A landscape with many valleys, sampled at points; each row gives a point and its height.
From any point a ball takes the steepest step (drop divided by distance) to one of its 5 nearest points. It stops when none of these is lower. Distance is the straight distance between rows; heights are no part of it.
J_639 h=459: [  0  -7  30 -12  -2 -15 -12   3  -8  -9]
J_953 h=630: [ 11 -10  29 -45  36 -39  11  41  13  -2]
J_128 h=346: [ -7  -2 -39  33 -24  41 -14 -29 -10  -1]
J_991 h=198: [  1  -3 -15 -16  -2  33   3 -27 -40   4]
J_33 h=552: [  2   5   3  25 -20   6 -12 -10   5  -7]
J_852 h=511: [  9  -5  34 -23  26 -34   3  28  10  -6]
J_901 h=186: [ 6  3 13 23 -5 -9 -5  3 15 -3]
J_932 h=79: [ -7 -12  17 -17 -15  -1 -10  -4 -27 -12]
J_738 h=354: [-10 -13  36 -23  -4 -19  -9   8 -19 -18]
J_415 h=375: [ 12  14  -4  14  11 -18   8  17  40  11]
J_301 h=82: [ -2  17 -43  28   3  -6  17  19  64  29]
J_302 h=480: [ -6  12 -20  55  -5   1   1   5  36   3]
J_994 h=351: [  0   0 -28   2  -7  42  -2 -32 -33   9]
J_840 h=83: [-10  -4  -4 -31  13  30  21 -24 -56   6]
J_646 h=180: [  4  17 -24  29   3  -8  13  16  52  21]
J_747 h=453: [  0  -1 -12   0 -17  31 -10 -25 -26  -2]
J_662 h=469: [-10   4 -22  56 -23  20 -14 -17  11  -7]
J_986 h=441: [ 13  15   4  12  11 -22   5  16  35   9]
J_963 h=398: [ -9  -2 -29  44 -25  31 -16 -28   0  -5]
J_600 h=502: [ 16  10  -2  -5  14 -21  10  20  41  13]
J_556 h=154: [ -6  -5   0 -20 -12  20  -6 -17 -37  -3]
J_253 h=305: [-16 -21  30 -47  -5 -13  -2   4 -40 -22]
J_772 h=507: [ -2   2 -13  29 -19  20 -15 -18  -4  -3]
J_137 h=452: [ 0 10 -6 40 -9 -4 -4  0 27  6]
J_270 h=87: [  0  -3 -53  31  -5  58   4 -39 -22   9]
J_96 h=291: [-19 -13   7 -57  17  12  31 -12 -68 -10]
J_842 h=438: [ 10  16 -25  -8   9 -15   9  24  57  21]
J_627 h=328: [  6   7  -8  35   4 -12   3  12  37   8]
J_827 h=30: [ -7  -8   3 -36   0  21   9 -20 -51  -3]
J_51 h=516: [ 18   1   5 -41  29 -28   7  37  34   8]
J_144 h=669: [  1   0  14   8 -16   0 -11 -11  -3 -11]
J_131 h=400: [  7   3  19   3   3 -21  -6  11  18  -1]
J_269 h=488: [ 19   6   5 -25  21 -27   9  30  36  10]
J_992 h=489: [ -1   0   4  -6 -13  15 -16 -13 -22  -8]
J_432 h=464: [  5   4   1  39 -11   0  -8  -4  10  -3]
J_167 h=477: [ -5  -1 -15  37 -21  20 -18 -13   1  -6]
J_264 h=545: [ -4 -14  40 -25  11 -34  -4  21  -8 -19]
J_188 h=148: [-15 -13   6 -50   9  12  19 -14 -63  -2]
J_603 h=199: [  7  -1  23  -3  12 -27  -3  17  12  -1]
J_857 h=389: [ 13   4  19 -12  20 -31   5  20  22   1]
J_952 h=127: [-13  -5   0 -46  19  20  24 -20 -59   4]
J_696 h=430: [  4  -3  33 -13  11 -26  -2  18   7  -9]
J_465 h=219: [-12  -9  22 -36 -11  -2  -8  -4 -37 -12]
J_208 h=274: [ -3   3 -42  23 -12  47  -3 -32 -22   7]
J_205 h=683: [ -4 -15  42 -36  27 -34   7  26  -8 -18]
J_790 h=189: [  3  13 -36   8   1  -7  13  28  64  27]
J_93 h=570: [  3  -3  18   1  -9  -8 -15  -5  -6  -6]
J_312 h=556: [ -5   7 -14  54 -16   5  -7  -6  21   1]

Write out the way that a ball takes from each point below.
J_986 | J_415, J_646, J_301
J_302 | J_646, J_301
J_205 | J_738, J_932
J_747 | J_556, J_827
J_772 | J_963, J_208, J_270
J_600 | J_415, J_646, J_301
J_96 | J_188, J_827
J_627 | J_646, J_301
J_264 | J_738, J_932

Where does a ball stop that starts at each point below?
J_51 | J_603
J_842 | J_301
J_312 | J_901
J_269 | J_603
J_953 | J_603
J_167 | J_270
J_662 | J_270
